Each row is a point on a tangle of strands that fork, close into loops and nearly touch. The rows are in no order.
Points whose rows are less than 97.7 apart are linked; no others are. Some points are linked to none.
nus: [ 11  12  35  14  30  -7 -25   9   1 -47  37  13 -15 -15  23 -13 -58   8
  14 -10 -18 -23 -13   2 -23 -12 -35]
vunu: [ 30  -4 -36   8   4 -32  11  20  23   5  -5 -22  11  -5   6   4 -14 -15
  28  -1  -1  11 -28   8  11   8  18]
nud: [ 22   7   9  16 -28  -1 -17   3  -2   6  24 -13 -12 -37  10 -17  11   0
  14 -12 -27  12  -2  11 -21  -3  16]
delep: [ 43   9   9  48   9 -39 -26  41  -9 -28  -8 -33 -16 -21  17   6 -36 -12
  28 -29 -13  -4 -24  16 -27   5  -2]
Tuzul: [  1 -19 -58 -35  31 -19  30  24  19 -12 -24 -35   2  25 -10  29 -25   8
 -13  43  31   6   9   0  39   3 -20]
zodeb: [-37   4 -38 -24 -76  18  27   6 -26  26   3 -29 -10 -18  -9   9  58  -1
 -46  17   5  23  56  10 -32 -14  44]
damam: [-17   3  20  19  54 -19 -49   8  34 -62  20  12 -15   3  13  -6   4  22
  34 -39  -9  -7   1 -26 -14 -63 -62]
mikis: [  2  68  81  26 -13  15 -34 -16  -7  15  36  66  36  -2   7 -45  10 -20
 -46 -15  -7 -16 -26  25 -19  22  32]
leso: [ 55  -3 -27  38 -10 -31  18  32  26  11   2 -34   5  -1   9   2 -34 -27
  23  -5   0  10 -37  32   6  33  32]
Kobov: [ -9  31  10 -34  35 -30  28   1  18 -14 -31  35  13  40  35 -32 -35  -4
  -8  12  31 -34 -26   0  33   7   3]
foro: [ 33 -36  -8  -7  26  -9  28 -24  25 -22  -4  21   8  36 -23  24  -4  -3
  46  -1  24 -12 -38 -49  47   9  35]
soken: [ 33 -49 -46 -13  37  15  19  -4  31 -13   1 -15   7  35 -57  55  -8   2
  14  22  13   5  20 -50  43   9 -15]
Vezu: [ -8 -29 -28 -30  28  32   0 -16  21 -14   2  -9 -27   7 -32   6  -8  22
  19  17 -29  17  38 -34  21 -27 -46]
razu: [-13  11   5 -38  -4  -1  19 -30   3  33 -21  33  13   1  17 -33  26   7
 -17  28  19 -16 -20  18  21   7   9]
kuz: [-13  37  27  24  12 -37 -57  15  -9  -4 -23   4  35 -28  40 -18  28 -22
  14 -32 -13  13   3   6 -50 -39   4]
Vatu: [-33  35  14  -5  12 -35   4  -1  13  15 -33  14  63  10  34  -9  16 -19
  15 -15  12  15 -41  -8 -21 -32  41]
Vozi: [ 15 -36 -71 -19   8  29  24   5   2  52 -33 -24  12   7 -53  59   1 -31
  -4  46  11  13  39 -14   1  52 -13]
foru: [ 46 -14  31  72  20 -27 -46  48 -32 -39   0 -22 -13 -37  23  10 -28 -10
  25 -44 -21 -25 -22  11 -41   1 -23]
Vonut: [  9  35  56  21  31 -12 -32   2   3 -31  15  42  13  -2  24 -29 -50 -15
  -1 -13 -16 -19 -19  10 -26  -5 -19]
lopu: [ 26  15  55  52  18   5 -23 -11   4  -4  32  34  33 -19  17 -11   4 -10
  29 -37 -21 -13 -60  -8 -33   1  21]
dizon: [-48 -40  -8 -54  31  17  23 -32  13  -7 -66  22 -15  44 -33  44  20   1
   4  55  38  10  23 -44  29 -18 -20]
Zaki: [ 25 -17 -31  15  32  -3   2  27  22 -58  51 -60 -30  12 -23  34 -48  39
 -17   1   6   1  14 -18  45 -16 -48]
fir: [-40   5 -12 -24  23 -35   4  -4  21  -6 -33   2  37  14  16   0  14   0
  29   0   9  22 -17 -19  -2 -42  11]
beko: [ 41 -29 -47   7  39  17   3  19  25 -49  47 -53 -10  22 -46  56 -31  34
 -14  -5   5  18  27 -40  50  -6 -50]
vita: [ 28 -14   8  13 -29  46  27 -40 -18  42  49  21 -18 -20   3 -43  36  15
 -31  -5   0 -48 -31  35   3  47 -12]
Zod: [-11   6  61   1  17  26  26 -33  -5 -18  49  51  -5   4  12 -22 -20  22
   2  -5  -5 -55 -46  10  18  24 -27]
patok: [-46 -20 -62   0 -58   6  21  16 -26  28   1 -64  37 -14 -12  51  46 -24
 -13 -14  18  38  18   7 -44 -27  63]
Mevev: [-70 -30  -9 -48  23   3  29 -31   1   7 -56  16  20  32 -10  28  22   0
  17  37  32  16  -9 -26  17 -29  11]
pes: [-11   0  68  10   4  31  13 -40  -1   1  51  54   9  -1  -8 -13   5  19
  24 -18 -30 -25 -52  -8   6  15   2]
sudi: [-52   5 -14 -52 -19  21   6 -16 -12  27 -21 -10 -17 -11   0 -19  19  13
 -30  36  -7  19  43  13   2 -20 -12]
komel: [-20 -32   5 -55  31  28  18 -43  15  -5 -52  43 -33  32 -16  11  22  19
   1  53  42 -12  10 -30  40  -3 -29]
mero: [ 14   1   7  -9  49 -16   5   5  42 -58  18   0 -17  32  12   2 -48  21
 -15   0  13 -22 -16 -38  41 -34 -25]
murav: [-43  23   2 -43 -36  18   5 -23  -1  29   1  12   9 -15  12 -20  57  16
 -48  29   4  13  30  16 -13 -23  19]
Zosa: [-52  32   9  -5 -61 -42 -12  32 -45   8 -31 -29 -19  -7  48 -15 -17 -11
 -35  -5   3  -3  28  38 -32 -18  16]
rezo: [  7 -18 -41  -8  12   7  -8  17  17 -23  19 -36 -29  -2 -25   5 -19  27
  29  -7 -28  22  29 -23  12  -5 -45]
Ret: [ 20 -31 -59  22 -60  -2  10  30 -24  28   1 -53 -26  -6 -42  24 -10  -1
  12 -17 -13  33  43  13  21  43  16]
vopap: [ 14  54  53  42 -12 -25 -47  22 -28  -7 -35  14  23 -26  44 -31 -14 -50
 -31 -24  -4  -2  10  35 -64   0  36]
vege: [-40 -37 -72   5 -61   5  24  25 -45  37 -11 -74  27   3 -39  65  29 -29
  -8 -19  12  45  53   2 -25   5  41]
Vove: [  2  43  46  21  35 -27 -52   8   0 -16 -24  36  42   1  28 -22 -11 -27
  17 -32  -7   0 -21   1 -40 -21  -8]
mirob: [-33  -9  45 -55  30  25   6 -53   0  -9 -34  66 -30  32 -12 -19  22  30
  -1  29  34 -15   5 -13  52  12 -23]
Zame: [-40  14  56 -45  29  17 -17 -45  14 -18  -4  69 -19  27  -9 -40  -2  31
  -6   3   6 -12   1  -5  45  -4 -22]
gekeg: [-18 -15 -36 -45  -1  33  12  -7   5  17 -21 -16 -34  -1 -17  -3   4  19
  -6  39 -17  16  47  -7  15  -5 -36]
rak: [-39  -6  14 -13  46 -14 -29 -14  47 -40  -2  27  -5  19  -1 -10  15  25
  41 -19  -7  14  10 -41  11 -62 -41]
pivu: [ 28  -8 -14  -8  40  -4   9  11  28 -52  38 -35 -28  19  -1  16 -55  37
 -34  14  19 -25  -5 -19  52  -7 -36]
Kogo: [ 45 -27 -50   4 -38  30  20   9 -15  44  17 -28 -29 -22 -31   3   5  -6
   0  11 -21   4  21  11  13  46   9]
fep: [ 25 -12   9  27  -6  11 -13  -6   7  -4  52  -3   4 -26  -9   1  13  12
  51 -20 -37   5 -23 -21 -11 -15 -13]
sis: [-43   2   6 -28  18   5 -25 -26  25   1  -8  26   8   0 -10 -11  29  28
  28   3 -26  28  18 -24  13 -50 -20]
Pog: [ 36 -19 -25  64 -56 -31 -17  53 -24 -10   8 -61 -33 -11 -28  35 -18   5
  47 -47 -17  21   7  19   1  35  -3]
mes: [-50   3 -31 -27 -63   6   4  16 -35  12  -7 -43 -11 -15  -4   7  40  12
 -24   4 -15  36  51   0 -32 -32  19]
goko: [ 25 -21 -28  -3  21 -19  24   0  26   2 -13  -1  22  18 -11  17  -9  -4
  32  12   6   8 -30 -17  26   0  14]
kubiz: [ 30 -40 -53  -3  48  39   9  16  25 -29  22 -30  -8  28 -65  59 -18  18
   5   7  -5  14  40 -53  44  13 -52]
vuz: [ 11  34  31  14 -29  -6 -20   5 -25  11  13  10 -19 -26  38 -38 -16 -12
 -24  -5 -16 -12   7  33 -23   7  13]
kope: [-14  19  55   0   5  12 -27 -33   2   0  32  50  16 -13  -9 -21  14  18
  19 -16 -21   1 -21 -15  12 -13   8]
keso: [ 29  22  41  39 -12   8  -2 -14  14  23  31  28  22 -12  20 -25  -1 -13
   2 -20 -12 -11 -53  12 -14  14  40]
Vifi: [-71 -26 -23 -37  22  -8  22 -15   3  15 -42 -11  49  24  -6  33  30 -12
  31  15  24  29 -30 -23   4 -49  15]
Perap: [  6   8 -51 -14 -15 -30  29  29   0  16 -34 -39   2  -1  20   1 -20 -18
  -4  22  11   9 -15  45  16  20  18]
vit: [ 50 -37 -27  21 -39  53  29 -20 -12  49  26 -10 -29 -13 -11 -19  19   4
 -19   8  -3 -28  -8  26   8  51   0]
giv: [-33 -41 -84  -7 -22  13  29  30 -41  48 -27 -71  32   7 -53  74  -2 -29
  -3   3  21  41  52  17  -5  37  19]
kiz: [ 19 -27  10  -9   9  33  17 -38   8   7  16  29  -9   6 -19  -4   5  21
  23  18  -6 -17 -28 -22  32  11  -6]
Kudo: [-25 -43 -82 -10  15  10  24  22 -21  47 -31 -43  36   8 -56  82  -2 -33
   2  31  19  38  52  -3  -5  38  -4]
dola: [-36  13 -12  -8 -58 -26 -10  21 -26  11 -13 -30 -17 -22  22  -9  13  -1
 -16  -3 -13  31  38  17 -27 -24  18]
bapeb: [-36   1 -41  -7 -65  14  33   7 -10  14  15 -33  23 -23  -4  29  70  -2
 -40   1  20  31  32  14 -53 -31  77]
foz: [-29  26  45  -5   5  -8 -46 -24  13   0  18  39  17 -19   5 -31  33  13
   8 -15 -25  23   4  -6  -9 -39  -7]
Lugi: [ 48 -58 -28  -2  16  29  29 -21  17  25  -9  16  -4  30 -56  59   2 -18
  21  36  18 -11  -1 -43  41  42  -5]
Mak: [-40  31  -4   2 -27 -60 -10  48 -29  -9 -45 -39 -12  -3  52 -10 -39 -17
 -16   0   7   8  10  41 -30  -7   5]
kima: [ 54  -4   0  62 -18 -33   0  42 -10  -4   5 -36 -19 -19  23   5 -39 -17
  15 -23 -13  -1 -38  38 -13  42  19]
vin: [-25  56  14 -11   3 -35  13   9   2  15 -38  13  40   8  52 -29 -14 -26
 -13   7  17  -2 -25  24 -19  -6  32]
mador: [ 22  15  16   8 -45  30   8 -26 -20  30  41  21 -22 -25  21 -62  39  16
 -54  -4   9 -35   2  42  -8  33   2]
Tufoz: [ 25  -8  30  59  -2   8 -10  -2  -9 -15  51  -6  11 -40  13   8  10   2
  43 -34 -43 -10 -48  -9 -39  -1 -11]
bom: [  9  -1  34 -20  47 -27  19 -11  29 -65   3  24 -21  54  12   2 -40  16
  -5  -6  34 -25 -21 -48  52 -25  10]
kupuf: [ 20  40  55  32 -23   9  -8 -15  -5  21  33  39  18 -21  26 -44   4 -13
 -32 -17  -5 -26 -25  35 -18  14  32]
nol: [-11  55  23  12 -19 -36  -3  23  -7  16 -33  -5  30 -10  53 -28 -13 -41
 -29  -8   5   3 -13  38 -44  -4  49]
Gof: [ 14   6 -27 -18 -12 -11  32  -2   6  39 -24  -2   3   1  29 -35   1 -10
 -22  23  18 -15 -24  33  11  23   7]
Finel: [  6   0  46  47  63 -14 -51  21   2 -74  24  12  -7  -6  23   2 -27   5
  21 -37 -12 -26 -13 -13 -35 -36 -63]
vugud: [ 46   3  56  78   7 -14 -45  37 -45 -22 -22  -5   0 -36  31  -8 -25 -32
  -4 -45 -17 -22 -14  29 -62   7  20]
Tis: [ 15 -12 -26   6 -28  -4 -20  19 -11   1  16 -41 -29 -25 -11   5  -1  10
  34 -22 -36  29  30  -4  -7   0 -18]
Zoz: [ 45 -43 -52 -11  10  39  25  -3   6  39 -10   1 -10  14 -58  47  -2 -15
  -2  46  14  -8  23 -18  23  59 -30]
kebar: [  6   5  17 -27   1  28   8 -38   7  26   8  41  -8  -4   4 -36  12  14
 -16  22   4 -26 -19   7  25  22  -8]
pavi: [-11  10  26 -39  45 -25  24 -10  19 -43 -31  39  -7  55  15 -18 -29   9
   4   3  34 -22 -27 -21  41  -5  17]
fol: [-28  35  22  -3 -10 -18 -40  -3  -7   5   4  15  19 -23  20 -24  38   1
   0 -14 -20  19  20   2 -35 -44   7]
vema: [ 32  36  72  58  10   2 -52  26 -42 -11 -19  27  29 -18  30 -26 -33 -54
 -22 -26 -13 -18   5  38 -63  12  20]
pivit: [  2 -17 -39 -35  11  58  12 -26  -1  42 -51  -3 -38  15 -36  27  29   6
 -23  64  17  -8  51 -29  -1  27 -80]
pudu: [ -2  12  44 -16  29  16   8 -17  12 -33  45  33 -20   3  13 -21 -43  23
  -5   1 -18 -40 -27   6   8   5 -39]
neb: [ 27 -17 -31  48 -84 -30  -5  44 -22   9  -8 -61 -36  -2 -25  22 -16  -4
  16 -36 -13  19  24  17  13  36  22]
Fiz: [ 19 -34  21  -7  28   6  12 -31  16 -33  19  29  -4  20 -30  14   3  17
  52 -16   2  -3 -27 -55  40  -1  12]
sef: [-22  52  22 -30 -28  15  -8 -20   1  26  20  42   9 -13  15 -40  51  13
 -66  18  10  -5  19  31  -7  -2  29]
kugo: [  3  46  10  -9 -45  13  -1 -18  -9  24  22  30  -7  -9  26 -60  55  10
 -75  -2  24 -29  16  49 -17  22  27]

How many points has the smallest loop of links through each point below? Write - if it is on no loop.
vunu: 9
sis: 10
nud: 7
bapeb: -
Vezu: -
vugud: -

A tip is a point with one link. Name the tips that can be reached along the links from each point below, in the order of the rows.
kupuf: mikis, Pog
Zoz: Kobov, Mak
foro: Zame
